A landscape with many peaks, sampled at points; each row gives a point and its height.
A climber steps from a point to the highest of its 2 nearest points, and stops where none of them is higher. Distance is the straight distance between rows; heights are no part of it.
K_682 h=182: -3.66  0.07 -1.83  1.86  1.03 -0.77  0.74 -1.76  3.83 -3.21 -1.76  3.36 -3.05  0.40  6.59 -6.22  0.46  2.05  1.47  0.41  2.40  1.01
K_134 h=711: -1.77  1.20  1.40  1.44 -3.94  2.16 -0.07 -0.91  0.53 -3.20  3.21  1.99 -1.07 -2.30 -2.26  3.69  2.82  0.75 -2.07  1.99  6.94 -1.88
K_529 h=708:  3.64  0.07 -0.45  2.42  5.54 -1.56  0.20  3.85  1.38 -0.79  3.22 -1.94  0.69  0.02  6.25 -7.07 -0.17  2.92  2.05 -0.07  1.51 -3.62
K_196 h=564:  2.50 -2.41  1.53  0.50  1.21  3.43 -2.28 -0.56  0.14 -1.73  0.71 -1.63 -1.10 -2.61  1.96 -0.33 -2.77 -3.59 -1.40 -2.01 -0.39  4.28
K_608 h=865: -3.67  2.67 -1.50 -2.45 -1.20 -0.29 -2.70 -5.32 -4.12  1.90 -2.00 -0.35 -1.55  1.49 -3.04 -1.57 -1.81  2.57 -0.11 -0.37  0.92  2.49
K_900 h=803:  0.03 -0.27 -1.17 -7.42  0.16  2.53  0.04  1.30 -1.93  0.96 -2.74 -2.19 -0.58  3.04  0.18  0.15  1.49  0.63  1.21  1.88 -1.02  1.36
K_264 h=220: -1.94 -0.91  2.78 -2.62  3.51 -0.53  1.41 -1.57  3.97 -0.86  1.46  2.58 -5.10 -1.20  2.73 -1.17 -2.07  2.46  0.19 -6.66 -0.09 -1.23
K_917 h=749:  1.94 -0.56  3.44 -0.65 -0.41 -1.20 -0.81 -1.64 -0.15  4.12  1.47  0.12 -2.16  1.29 -2.03 -1.55  0.27  2.68 -0.05 -0.81  2.26 -0.08
K_775 h=330: -3.54  2.15  1.01 -2.57  0.28  2.88 -4.12  1.16  1.03 -2.30  1.20 -0.04  0.52 -1.55 -0.68  3.27  2.54 -0.81  0.14 -1.87  2.97 -1.36
K_776 h=688:  4.75 -0.80 -0.51  4.26 -0.51 -4.03  0.59 -2.94 -2.65  5.05  2.44 -3.05  1.13  0.59 -1.80 -4.78 -3.29  0.80  0.37 -0.04 -4.48 -0.86
K_997 h=416: -0.89  2.42 -0.82  2.06  2.18 -5.46 -2.96 -1.16  2.08 -1.66  1.14  0.57  5.98  0.69 -1.30 -2.06  1.58  0.25 -1.79 -3.54 -1.22  0.77
K_914 h=754:  1.20 -1.40 -0.99  2.10  2.56 -1.24 -2.00  1.82  2.05 -0.52  2.74  0.45  0.34 -2.23  4.48 -6.46  1.10  2.18 -0.10 -2.67  2.34 -1.27
K_523 h=880:  0.37  1.66 -1.09  0.95 -2.49 -1.50  6.24 -3.47  2.12 -2.85 -4.74  5.79 -5.60  3.04  4.63 -1.90 -1.15  0.06  2.00  2.85  2.50  1.66
K_413 h=600:  6.78 -1.95 -0.65  1.21 -2.59  0.30  2.76  1.40 -1.88  1.19 -0.40 -2.17  2.34  1.73 -1.36  1.16  0.36 -0.37  2.50  2.63 -0.69 -1.82
K_558 h=542:  0.37 -0.07 -4.00  5.81 -4.97 -0.39 -2.10 -1.84 -2.18 -1.92 -2.12  2.04  0.82 -3.32 -0.14  0.48 -0.89 -1.67 -1.74  2.96  1.17 -4.01
K_470 h=292: -2.41  2.22  4.05 -0.77  2.06  1.53  1.52  4.83  0.27 -2.51  4.57 -0.86 -0.23 -2.78 -2.89  8.11  3.41 -0.31  0.00 -2.50  0.46 -0.19
K_510 h=807: -2.84  1.02  2.14 -1.09 -2.49  0.03 -1.81 -3.60 -0.96 -3.95  2.48  2.16 -1.42 -1.37 -1.46  5.17  0.72  4.53 -1.44 -3.29  4.41 -4.27
K_328 h=710: -0.32  2.70  5.31 -1.08  1.09  0.10 -3.02 -1.01 -1.04  2.44  4.81 -2.10 -0.95 -2.68 -2.96  0.01 -0.40  0.94  0.31 -5.90  0.74  0.99
K_408 h=396: -0.81  3.86  0.68  2.61  0.30 -2.85  0.12 -1.40  2.78 -2.86  0.53  0.34  6.33  2.21 -2.65  1.09  2.76  0.10 -0.43 -0.84  0.07  0.45
K_345 h=566:  4.76  0.58 -1.32  2.83 -2.81  1.23  0.63 -0.93 -3.28  2.09  1.30 -2.03  2.23 -1.14 -3.61  2.90 -1.02 -2.01 -0.19  2.87 -0.45 -1.58
K_441 h=830:  1.32  1.71  0.58  4.14 -3.35 -4.05  4.99 -4.74  0.62 -0.68 -1.82  4.52 -5.56  1.84  1.70 -1.72 -1.20  0.37  1.28  2.24  2.86  0.26
K_563 h=760: -1.15  1.65 -0.84  2.80 -5.01 -0.89 -1.28 -4.77  0.36 -4.56  2.18  3.00 -0.31 -2.74 -0.26  4.34  0.67  0.97 -2.35 -0.41  5.61 -4.25
K_896 h=705:  0.58 -0.35  0.02  5.94 -5.19 -6.12  2.88 -3.92 -1.26  3.32 -0.46  4.73 -1.69  1.02 -0.74 -1.38 -2.41 -0.05 -2.52  3.03  0.05 -1.90
K_474 h=489: -0.06 -2.79 -2.43 -0.92  0.66 -0.46 -4.11  0.41 -0.26 -3.84 -2.31 -1.91  4.92 -1.87  3.71 -0.77 -2.77 -0.98 -0.27 -3.50 -1.37  0.88
K_414 h=620:  1.68 -0.76  2.39 -2.98  3.64  1.28 -0.46  3.12 -0.23 -0.26  2.66 -4.17 -0.79  0.36  2.52 -0.51 -0.84 -1.21  1.35 -2.89 -1.78  1.69
K_123 h=283: -1.82  3.55  0.06 -1.89  2.79  1.29  3.51  5.74  0.64  6.12  0.85  0.28 -2.66  2.03 -4.33  0.68  4.18  0.70  1.53  4.14  1.18  1.73
K_316 h=448: -4.13 -0.57 -2.32 -3.49 -3.70 -0.86 -1.14 -1.96 -0.46 -5.40 -6.39  1.59  3.00  1.75  1.73  2.78 -2.71 -0.48 -0.72 -1.75  0.53  1.54
K_463 h=338:  1.08  1.07 -1.79 -4.07  2.86  2.71  2.69  4.61  2.31  2.58  0.46  0.13 -6.10 -1.36  1.19  1.86  2.07  2.30  5.01 -1.04  0.83 -3.38
K_619 h=259: -0.26  6.14 -0.09 -1.03  2.34  0.80  6.21  5.42  1.48  2.74 -1.54  1.67 -1.80  1.66 -6.49  4.02  3.98 -0.04  0.21  5.29 -0.01  1.77
K_440 h=730: -3.20  0.90 -0.69 -5.96  2.67  3.49  2.26 -0.52 -1.53  3.07 -4.32  1.60 -5.85  0.82 -1.84  1.06  0.16  2.67  0.17  2.85 -0.16  2.99
K_272 h=602: -1.60  0.33 -3.39  2.82 -4.20 -4.05 -2.75 -3.90 -2.73 -0.33 -3.58  1.14  0.58 -1.90  3.32 -2.59 -3.32 -0.46  0.04 -2.98 -3.45 -4.02
K_281 h=207: -0.21 -3.74  1.68 -3.94  3.55  0.00  2.74 -0.17  4.91 -2.91  0.36  2.59 -2.68  0.77  2.73  2.17 -0.49  2.71  1.32 -5.11 -1.77 -2.32
K_963 h=783:  1.00  1.79  2.96 -3.41  2.04  0.06  3.55 -0.33 -0.79  1.41 -1.77  2.25 -3.37  2.69 -1.95  2.85  4.05  4.44  0.65  3.51  2.15 -0.63
K_34 h=175: -1.84  2.69  0.92 -5.66  2.83 -2.11  1.23 -2.62  0.10  0.69 -1.69 -0.52 -1.61  2.33 -1.17 -0.10  0.05  3.91  1.51 -2.99 -3.62  0.33
K_705 h=148: -0.18  0.91 -2.46 -6.00  4.16  1.73  4.42  3.51  4.21 -2.52 -2.68 -0.25  1.08  2.00  0.41  4.23  0.31 -0.40  1.79 -1.00 -4.16  0.05
K_599 h=309: -2.31  3.24  2.68  0.72  1.54  2.86 -1.09  2.18  0.34 -4.26  4.69 -0.73  1.37 -3.87 -1.71  5.58  3.03 -1.12 -0.17 -1.58  4.21 -1.81
K_321 h=277: -0.57  0.77  3.67 -0.31  3.74  2.75 -0.32  6.06  1.18 -2.09  4.76 -0.87 -3.49 -4.53 -0.82  5.42  1.46 -1.26  0.96 -5.23 -0.49 -0.16
K_33 h=665:  0.81  0.43  1.67  1.47 -2.00  4.86  1.30  2.06  0.44 -2.80  1.92  0.59 -0.87 -2.21 -2.58  3.99  3.81 -2.25 -0.24  3.80  5.99  0.11
K_493 h=492:  5.71 -0.62  2.38  2.59 -0.10  3.32  2.02 -0.30 -0.33  2.22  3.87 -0.37 -5.20 -1.20  0.42 -2.78 -0.76 -1.44  1.57  3.07  2.89  1.37
K_964 h=593:  1.11 -2.83  0.38 -2.04  1.44  0.54 -1.54 -0.47  1.18 -0.74  0.49 -1.60 -0.70  0.29  4.00 -3.28 -2.43 -0.79  0.48 -2.33 -1.42  0.93
K_487 h=405:  3.41 -2.96  3.02 -0.36  5.36  1.93  4.34  0.48  2.57 -3.79  3.66  1.68 -3.59 -3.51  1.48  6.03 -1.01 -1.10  2.15 -4.29 -0.95 -2.27
K_539 h=756:  3.12  1.71  1.09  1.73  0.30 -4.44  2.41 -2.24  0.16  2.22  3.24 -0.85  1.45  3.49 -1.60 -2.19  1.53  2.31  2.45 -2.07 -0.76 -0.98
K_243 h=235: -2.58  1.47  3.47 -1.66  4.31  0.35 -0.54 -0.94  4.11 -0.12  1.65  0.82 -2.78 -0.52 -1.22 -0.46 -0.87 -0.74 -0.89 -3.96 -0.45  1.21
K_536 h=44: -0.36  4.34  1.11 -0.28  3.87 -0.90 -2.41  1.98 -1.75 -1.62  0.76 -6.05  4.09 -0.81  0.00 -1.33 -0.15 -3.45  1.18 -3.69 -3.77  2.90
K_537 h=633:  3.10 -4.85 -4.03  5.17 -3.68  1.58 -0.13  0.95 -0.51 -0.22 -0.19  1.17  4.50 -1.54 -2.32  3.54  1.86 -2.39 -2.38  4.94  0.68 -3.01
K_368 h=729:  1.66  0.16  1.73 -5.01  1.40  1.68  2.66  1.01 -2.43  4.32 -3.58  0.15 -3.69  3.15 -2.52  0.53  2.40  3.26  0.41  5.14 -0.10  2.80
K_678 h=745: -1.98 -1.47 -0.90  3.20 -6.25 -5.47  4.10 -3.48 -1.77  4.96 -4.82  5.09 -2.91  2.19  0.53 -0.77 -0.72 -0.71 -2.76  3.37  1.26  0.01
K_25 h=186: -3.39  2.51  3.71 -4.52  2.83 -2.23 -0.38 -1.65 -0.36  2.84  1.00 -0.28  0.19  3.75 -3.74  0.98  2.40  4.66  0.34 -2.82 -0.89  1.75
K_169 h=513:  0.88 -3.67 -1.68  2.44  1.79  0.26 -3.73 -0.90  0.00 -3.55  0.08  0.11  4.81 -5.09  3.01  1.40 -3.53 -1.45 -2.91 -3.38 -1.26  1.98
K_193 h=54:  1.38  3.31 -1.28 -1.02  3.35 -1.04  0.09  2.11 -1.99  0.19  0.70 -5.37  2.65  1.15  0.76 -4.53 -1.03 -1.89  3.26 -0.51 -4.82  2.66
K_392 h=321:  0.87 -0.71  0.28 -1.62  1.41  3.36  1.52  2.99 -0.12  0.18 -0.64 -4.62  0.53  2.48  1.80 -4.24 -3.00 -4.95 -0.94  3.65 -1.41  6.47
K_383 h=784:  0.30 -1.17  1.41  1.77 -4.16 -5.26  4.48 -4.15 -0.62  1.06 -4.96  4.70 -3.28  3.02  0.39 -0.63 -1.72  0.68 -1.77  2.18  2.41  3.25
K_464 h=603: -2.41 -4.11 -1.84  2.80 -2.85 -2.35 -5.59 -0.66 -2.97  2.63  0.10  0.64  2.40 -2.35  0.67  1.32 -0.51  1.20 -2.84 -2.01 -2.62 -5.98
K_130 h=740: -0.15  1.37  6.19  0.14  0.46  0.07 -1.13 -1.09 -0.25  3.18  4.38 -0.91 -2.25  0.69 -3.57 -0.51 -0.20 -0.34 -1.65 -1.33  1.67  2.83
K_674 h=501: -1.00  1.47 -4.72  2.45 -5.56 -2.49  0.06 -2.32 -0.04 -2.19 -5.69  3.28  1.03 -0.70  2.48  0.29 -1.22 -0.79  0.41  1.75  1.42 -3.36
K_454 h=636: -2.02 -5.12 -0.42  4.80 -0.29 -3.41 -2.69  0.91 -1.39  0.71 -0.01  2.40  4.21 -2.35  2.27 -0.46  1.95 -0.56 -4.34 -0.50 -4.77 -5.54
K_530 h=432: -3.03  5.17 -3.19  1.16 -2.66 -0.81  1.87 -3.47 -0.62 -3.98 -4.92  1.90  2.69  2.85 -0.90 -0.97 -0.97 -1.86  3.61  4.86  1.18  1.81
K_727 h=680: -1.74  0.48  1.85 -1.98  0.40 -0.46 -5.45 -0.65 -0.73  1.83  3.30 -2.55 -0.95 -1.37  1.31 -0.96 -0.52  2.62  2.17 -5.79  1.02 -0.98
K_283 h=451: -2.98  1.15  0.41 -2.62  0.44 -3.08 -3.58 -2.63  0.38 -3.18 -1.30 -1.17  4.67  0.61  0.05  0.62 -2.43  1.08  0.43 -6.49 -1.59  0.61
K_562 h=528:  3.47  0.68  3.94  1.65  0.28  2.68 -2.05  1.18 -2.23  2.66  3.35 -2.55 -3.78 -2.83 -0.30 -1.98 -0.90 -1.83  1.73 -0.09  1.60  0.78
K_402 h=859: -0.37 -1.32 -0.72  3.30 -1.85 -3.14 -1.17 -0.49  1.28  1.59 -0.74  0.68  1.69  0.49  0.66 -4.38 -1.40  0.49 -2.32  0.46 -0.80  0.86
K_506 h=794:  2.36  1.71  0.91  4.08 -2.15 -6.28  2.68 -3.01  0.86  1.63  1.86  1.62  2.71  4.69 -3.27 -0.49  3.52  2.46  0.94  1.42  1.08 -1.72
K_751 h=725:  6.72 -2.03 -2.59  2.21 -3.70 -0.73  6.11 -1.61 -0.35 -3.94 -4.32  2.02  0.52  1.89  1.21  1.53 -1.50 -1.82  1.96  5.95  0.91 -0.72
K_13 h=371: -2.65  4.79 -0.63 -0.56 -2.31 -1.16 -2.40 -1.11 -0.41 -0.75 -1.67 -1.67  5.92  1.34 -3.20  0.44  2.97  1.29  0.04 -0.67  1.21  0.22
K_259 h=453:  5.39  1.19  2.99  0.46  1.03  2.61  4.49 -0.63 -0.49  0.12  1.46  1.95 -5.51 -0.83 -1.30  1.72  0.14  0.02  2.07  2.18  1.71 -1.20
K_548 h=539:  1.51 -4.42 -1.05  1.78 -0.29  3.67 -4.52  1.08 -2.39 -2.11  1.13 -1.54  1.81 -6.07  1.62  0.32 -3.12 -3.48 -3.02 -2.73 -0.13  4.45
K_958 h=369:  0.50  0.58 -1.11 -1.06 -0.79 -0.79  2.88 -1.76 -1.00 -0.86 -3.36 -0.12 -0.56  3.18  0.81 -2.53 -2.27 -0.78  0.93  5.27 -0.50  2.37
K_746 h=771: -4.71  0.51  0.00 -4.57  1.04  3.19 -0.58 -0.83  1.32 -0.20 -2.96  2.60 -3.76  1.34 -0.77 -0.51  0.39  1.05 -0.86  1.69  1.22  2.24
K_203 h=872:  3.61 -3.23 -0.80  0.24 -3.14 -3.44  2.13 -2.92 -1.64  0.66 -3.12  0.52 -0.13  2.12  1.52 -0.53 -5.40  0.28 -1.57 -0.67 -2.52  1.24
K_93 h=812: -5.61 -0.20 -2.11 -6.52  0.90  4.25 -3.35  0.18  0.71 -2.03 -3.16 -0.51 -0.93 -0.50  0.98  0.01  0.10  0.41  0.61 -1.13  0.43  1.94
K_150 h=387:  2.97 -3.83  1.28 -2.35  3.94  1.40  3.27  3.14  2.65 -1.59  3.07 -0.04 -1.12 -1.20 -0.04  6.90  1.93  0.07  2.93 -2.88 -1.35 -2.51
K_641 h=817: -0.53 -3.08 -2.45  1.49 -2.99  0.91 -2.07  1.60  2.16 -0.61 -0.24  1.08  1.61  0.64  2.21 -5.81 -1.64 -0.94 -3.58  1.12 -0.11  3.46
K_618 h=248: -4.07  3.68  4.15 -0.62  3.68  1.85 -2.37  1.28  2.43 -0.80  4.65 -0.03 -4.67 -2.50 -1.96  1.32  0.07 -2.25 -0.74 -4.94  0.99  2.32
K_17 h=237: -0.12  4.73  0.82 -3.01  2.24  1.30  5.63  3.68  1.81  2.42 -0.09  2.28 -4.24 -0.14 -5.73  6.81  2.69  1.87 -3.05  3.19  1.10  2.28
K_234 h=218: -2.18  3.14  2.46 -4.64  1.99  1.45  1.91  3.77  0.69  1.93  0.46  1.69 -0.90  1.09 -6.14  6.43  5.41  2.47 -2.34  1.47  2.08  0.65
K_92 h=630: -0.40  0.59 -2.79  4.46 -3.50 -5.69  0.01 -4.95 -3.65  3.08 -1.76  0.65  0.16 -0.27  1.39 -3.02 -4.22 -1.07  0.24  0.15 -4.70 -2.46
K_502 h=200: -1.82  4.48  4.10 -3.33  2.19 -0.27  2.07  1.56 -0.69  2.27  1.88 -1.29  1.11  1.10 -4.30  3.88  4.60  1.63 -0.20 -1.95 -0.88  0.29
K_994 h=365:  1.32 -0.32 -0.84 -2.00  3.64  2.12  1.92  4.29  3.87 -1.41  0.85  0.38 -1.65 -1.23  1.91  3.60  3.38 -0.12  4.26 -1.83  0.08 -3.83
K_660 h=69:  3.91  3.06 -0.84  1.13  3.52  1.27  1.38  1.87 -1.89 -0.25  0.01 -4.03 -0.97  0.45  2.15 -5.09 -1.79 -3.67  3.76  3.75 -2.11  2.45
K_117 h=648: -2.16 -0.15  3.29 -4.18  2.04  1.50 -3.05  3.98  0.08  2.12  2.47 -4.34 -0.53 -0.76  0.35 -0.29  1.82  0.67  0.77 -4.87  0.01  0.20
K_986 h=262: -3.37  1.32  3.70  0.06  2.91  4.68 -0.19  3.78  4.45 -1.02  3.15  1.50 -5.47 -4.96 -2.35  3.87 -0.52 -2.35 -0.64 -2.89  1.24  1.03
K_405 h=202: -4.05  1.18 -1.36  0.70  3.13  1.37 -1.13  0.39  2.99 -0.07  0.59  1.00 -2.76  0.75  2.68 -5.55  1.63  1.60  2.94  0.55  2.41  0.78
K_654 h=738:  1.02 -3.52 -2.30  3.86  0.02 -2.31 -1.51  0.16 -1.91  0.22  1.75 -1.39  8.46 -3.17 -1.98  5.01  0.78 -0.91 -0.36 -0.20 -4.34 -1.91
K_890 h=594:  2.44 -1.87  1.44  2.02 -2.30  1.70 -3.34  0.29 -5.23  1.05  3.40 -3.12  2.40 -3.76 -3.52  6.06 -1.33 -1.89 -2.40 -1.11 -0.52  0.05
K_88 h=433: -2.84  2.37 -0.98 -0.33  0.06 -5.01 -1.84 -3.08  1.26 -0.63 -1.51 -2.01  7.53  3.62 -1.55 -0.85 -0.33  0.47 -1.06 -3.29 -3.59  1.13
K_642 h=310: -0.01  1.83  0.42 -3.53  1.67  2.74  2.07  4.80 -0.54  4.13  1.12 -0.89 -4.00  0.44 -1.79  1.90  3.91  1.63  2.77  1.46 -0.23 -1.61
K_291 h=748:  0.09  1.65 -0.96 -4.34 -0.08  3.30 -0.20  0.22 -1.49 -0.26 -1.69 -0.94  0.47  0.37 -1.31  1.77  2.73  1.61  2.61  1.39  1.74 -2.12
K_235 h=825: -3.77  4.11 -0.91  2.01 -1.50 -2.44 -3.21 -6.10 -3.90  3.96  0.75  0.00 -0.66  1.80 -2.48 -4.49 -0.76  1.79  0.17 -0.37  1.61  1.40
K_465 h=401:  0.82  2.77 -3.43 -1.22 -1.41 -0.54  4.19 -1.68  0.16 -3.82 -5.25  0.52  2.90  4.39  0.72 -1.24 -0.03 -1.41  4.28  5.44 -0.83  0.21
K_381 h=343:  1.22 -1.11 -1.09 -2.39 -1.38  3.04 -0.45 -0.22 -0.15 -2.30 -3.24 -2.21  0.70  2.63  2.55 -3.85 -3.59 -1.78 -0.76  3.55 -1.19  4.61
K_416 h=110:  1.75  1.55 -3.96 -2.09  3.98  3.69  3.60  4.57  3.23 -5.23 -2.00 -1.50 -0.75 -1.67  2.89  1.78  0.76 -2.90  4.53  1.90 -1.87 -3.36
K_533 h=584:  3.10 -2.62 -1.06  7.03 -3.22  0.20 -0.34 -0.81  0.32 -0.18  0.47  1.75  1.71 -2.51 -0.94  1.11 -0.56 -3.10 -3.07  3.38  0.32 -1.37
K_46 h=737:  0.09 -4.62 -4.69  2.41 -3.51  1.01 -0.63  1.36 -1.90 -1.40 -3.37  1.29  1.74 -1.78  7.34 -4.64 -5.56 -2.02 -4.99  1.77 -2.75  1.04
K_740 h=799:  0.92 -1.12  1.64  4.28  1.18 -0.69 -4.25  0.57  2.52  1.92  5.53  1.50  0.56 -1.33  0.92 -4.69  2.60  2.31 -1.68 -2.95  4.05 -1.23
K_491 h=915: -1.91  0.30  0.11 -3.84 -3.05  0.47 -2.64 -4.86 -3.12  1.43 -1.30  0.08 -3.89 -0.44 -0.05  0.97 -1.70  3.79  0.37 -2.37  1.79 -0.82
K_289 h=855: -2.31 -1.92 -2.45 -5.08 -0.59  2.31 -2.82  1.86 -0.24 -1.59 -3.67 -2.94  1.95  2.13  1.99 -0.42 -0.07  0.20  0.88 -0.61  0.32  0.04
K_110 h=661:  7.94 -4.84 -3.30  1.53 -4.10 -0.97  4.37  0.04 -1.63 -1.61 -2.65 -0.15  2.41  1.33  0.93  2.41 -0.62 -0.26  2.05  4.88 -0.50 -4.06
K_255 h=796:  2.84 -3.77  1.17 -0.40 -0.78 -0.87  0.28  0.48 -1.71  5.97  1.82 -2.18 -1.05  3.00 -1.16 -3.47 -0.39  2.63 -0.21  1.32  0.49  1.21
K_657 h=856: -2.99  1.25  1.58 -4.85 -0.92  1.96 -2.36 -2.46 -2.20 -1.71 -0.03  1.87 -3.07 -0.31 -0.94  2.78  2.02  5.88  0.30 -0.66  3.73 -2.88
K_913 h=164: -2.21  1.00 -0.77  2.04  3.16 -1.55  2.31 -0.23  6.34 -2.80  0.61  4.73 -5.38 -0.29  4.72 -4.05 -0.17  1.17  1.80 -2.24  1.10 -1.63
K_302 h=130:  0.45 -0.41 -2.89 -2.73  2.96  3.93  4.55  2.57  4.38 -3.86 -2.87  2.10 -2.21 -0.03  1.84  3.16  0.05 -1.14  1.43  2.19 -0.90 -0.86
K_785 h=570: -2.33 -0.05 -4.36  2.58 -2.56 -0.88 -6.16 -2.30 -3.36  1.56 -1.52  0.18  1.90 -2.98  1.63 -2.38 -1.38  0.50 -0.41 -0.79 -2.87 -6.03
K_149 h=223: -5.07  2.71 -1.47  0.25  4.14  3.84 -1.24  4.00  3.93 -1.40  0.39  0.50 -1.28 -0.15  0.93 -4.84  2.46 -1.43 -0.61  1.78  2.68  2.23
K_244 h=691: -0.57 -4.57 -1.88  5.56 -2.19 -1.11 -1.07  0.27 -3.18 -0.07  0.19  0.90  6.80 -2.41 -1.63  4.29  1.72 -2.30 -2.32  3.43 -3.47 -4.11
K_409 h=829:  2.36 -4.36 -0.54 -0.64 -3.53 -1.17  0.13 -0.97  0.80 -0.95 -2.21  0.75  0.55  1.13  0.99  2.14 -1.97  1.06 -0.85 -2.39 -0.54 -0.56
K_552 h=845:  4.67 -4.57  0.73  0.09 -0.87 -1.99  2.01 -0.93 -0.39  3.69 -0.04 -0.71 -1.63  3.35  1.52 -3.30 -4.55  1.82 -0.74  0.89 -1.76  2.04
K_340 h=700:  0.46 -5.29 -3.65  4.72 -3.13 -0.15 -1.62  0.74  0.20 -2.14 -1.65  3.41  2.18 -3.70  4.84 -1.78 -2.65 -2.67 -4.19  0.70 -1.85  0.22
K_865 h=89:  1.51  2.23 -2.65 -0.51  4.70  2.83  3.06  3.81  1.03 -1.79 -0.27 -3.30 -2.89 -1.34  2.81 -2.91 -0.04 -3.15  5.33  2.47 -2.21 -0.89
K_56 h=300: -0.67 -1.52  1.39 -2.75  2.30  4.08  1.92  4.91  1.63  1.01 -1.27 -1.46  0.60  3.22 -0.03 -1.01  0.18 -2.79 -1.34  3.88 -0.48  5.22
K_970 h=666: -0.11 -1.12 -1.76  5.81 -4.55 -5.09  1.51 -3.73 -3.12  5.57 -2.11  0.93 -1.30  1.47 -0.86 -2.35 -0.77 -0.51  0.43  3.20 -2.17 -3.34
K_145 h=667: -3.78 -5.31 -0.37  4.21 -2.20 -1.27 -3.31 -0.62 -0.59 -0.50 -1.92  3.33  2.16 -3.24  3.41 -2.07 -0.99 -2.57 -6.19 -1.55 -3.94 -1.08
K_128 h=637:  2.97  0.25  0.72 -1.42 -2.85  2.98 -2.96  1.12 -6.06  1.19  2.29 -4.75  1.61 -4.04 -1.73  4.18  0.44 -0.41  2.08 -1.15  0.31 -1.65
K_108 h=193:  0.09 -3.32  2.52 -2.08  2.74 -2.52  1.61  1.33  5.16 -0.90  1.47  2.19 -0.63  1.90  4.94 -0.41  1.70  3.75 -0.04 -3.69  0.76 -2.79
K_161 h=689:  1.54  0.80 -0.38 -2.51 -1.94  1.24 -2.35  0.69 -2.83  2.28  0.82 -4.86  2.17 -0.21  0.37  1.25  1.92  0.50  3.20  0.11  0.77 -2.24
K_664 h=782: -0.68  2.50  2.41  2.28  0.19 -3.51 -1.08 -4.86 -2.14  4.89  2.64 -1.12 -0.66  2.49 -4.17 -3.83  0.23 -0.01 -0.11  1.07  0.70  3.23
K_83 h=781:  3.71  0.30 -1.14  4.14 -4.58 -3.87  4.30 -4.06  0.63 -2.29 -3.13  2.76 -1.35  1.97  0.52  0.11 -1.62 -1.42  0.80  3.01  1.05 -1.61
K_522 h=426:  3.94 -1.79  3.93 -0.43  2.68  2.99  5.79 -1.16  2.18 -1.37  2.94  3.60 -6.29 -2.43 -0.50  5.01 -0.58 -0.20 -0.07 -0.35  1.36 -0.96
K_630 h=722:  5.59  0.32  2.29  2.89  1.61 -2.79  2.19 -3.40 -0.69  3.17  4.15 -1.84 -1.31  1.02 -1.28 -3.86 -1.84  0.93  1.46 -1.19 -1.46 -0.62
K_382 h=844:  1.65  2.72  1.97 -0.01 -0.85 -2.43  4.21 -2.77 -0.18  0.72 -0.17  2.18  0.72  4.45 -2.99  0.82  3.91  3.30  1.73  3.83  1.94 -1.10
K_519 h=561:  4.29 -1.01  2.94  2.71 -0.99  1.29 -3.05  0.27 -3.77  1.54  3.81 -3.67 -0.54 -4.07 -2.43  1.35 -3.11 -3.79 -0.92 -1.52  0.66  1.24
K_634 h=260: -4.85 -1.80  0.33 -3.96  1.94  4.14 -3.12  5.49  1.99  0.23 -0.11 -2.26  3.71  2.10  0.13  0.95  2.31 -1.62 -1.79  0.29  0.83  2.71
K_292 h=776: -2.46 -3.29 -4.87  2.24 -3.08  0.08 -2.45  2.59 -0.35  1.46 -3.00 -0.01  1.27  0.85  5.38 -6.03 -3.52  0.80 -4.79  2.13 -0.88  1.28
K_959 h=278: -2.09 -3.06  0.32 -1.39  2.46  4.22 -1.37  5.83  2.26 -2.63  0.09 -2.07  4.38  2.67 -0.10  1.41  2.51 -2.86 -2.50  2.76  0.91  6.59
K_613 h=715:  3.84 -0.03  0.61  1.10 -0.68 -0.91 -2.68 -2.34 -3.46  3.76  1.63 -4.73  1.86 -1.45 -2.29 -1.73 -2.61 -1.41 -1.27 -1.17 -4.10  1.16
K_388 h=176: -0.85 -0.79  0.70  0.63  3.41 -3.49  4.75  1.40  6.96 -1.27  1.01  3.36 -2.96  3.35  4.19 -3.12  2.06  2.91  2.41 -1.08  0.79 -2.30
K_887 h=853: -0.54 -1.57 -1.01  4.35 -2.17 -0.54 -4.80  0.98  0.10  4.70  2.86  1.20 -0.17 -3.10 -0.43 -4.51  1.72  0.92 -3.06  0.26  2.98 -2.08
K_999 h=350: -3.45  2.39  0.37 -0.37 -0.15  0.82 -4.50 -0.09 -1.94 -1.47  0.73 -2.11  4.40 -0.93 -3.28  2.28  1.65 -1.46 -0.77 -1.46  0.81  1.14
K_100 h=242: -5.39  0.04  0.92 -2.38  2.29  4.98 -1.29  6.76  3.32  0.91  0.95 -0.01 -1.14 -0.99 -0.13 -1.64  2.44 -1.69 -0.91  1.20  1.19  4.22
K_965 h=466: -3.89  1.76 -3.86 -0.20 -4.48 -2.03 -1.02 -2.24  0.70 -3.92 -6.01  2.00  2.70  1.93  1.15 -0.68  0.32 -0.63  0.24  2.41  2.13  0.74
K_395 h=785:  2.15 -3.80 -0.59  2.01 -1.01 -1.95 -0.88 -0.41 -0.01 -0.36  0.44 -0.60  4.95  0.09 -0.82  2.96 -0.48  0.39 -1.72 -1.00 -1.70 -0.63
K_957 h=161: -1.50  0.73  0.06 -4.17  4.47  0.01  2.24  2.42  2.71  0.16 -0.60 -0.57 -0.22  2.10 -0.41  0.96  1.11  1.06  1.78 -1.59 -2.97 -0.77
K_276 h=617:  1.53  1.62  0.05  1.35 -2.44  2.91 -0.54 -0.59 -1.41 -1.23  1.21  0.13  0.55 -0.66 -1.93  0.95  0.92 -2.54 -0.73  4.11  2.76 -0.08
K_803 h=750:  0.09  0.97  2.13  0.76 -1.02 -2.89 -1.10 -4.90 -3.08  3.68  0.65 -1.07  1.61  1.80 -4.66 -2.08 -3.52 -0.99 -2.25 -0.17 -2.84  2.47
K_483 h=911:  0.32 -1.59 -2.01  2.68 -0.55 -0.55 -3.40  1.66 -1.50  5.10  1.09 -1.78  2.15 -1.35  0.58 -4.82 -0.57 -0.13 -2.58  1.33 -0.67 -0.68
K_176 h=467: -2.70 -1.04 -0.89 -2.38  0.73 -0.22 -2.18 -2.93  0.07 -5.86 -3.07 -0.54  3.62  0.49  0.74  1.98 -2.33 -1.33 -0.48 -3.04 -1.81  3.33
K_406 h=33:  0.30  1.70 -0.49 -3.05  0.40  1.38 -4.30  0.18 -4.17 -0.21  0.38 -5.16  4.52 -1.90 -0.18  0.37 -1.73 -1.48  1.22 -3.93 -2.98  0.56

Where does a climber stop that starts at each point below?
K_345: K_491
K_958: K_203
K_281: K_176
K_775: K_176
K_705: K_289
K_487: K_289
K_913: K_203
K_785: K_483
K_272: K_523
K_169: K_203
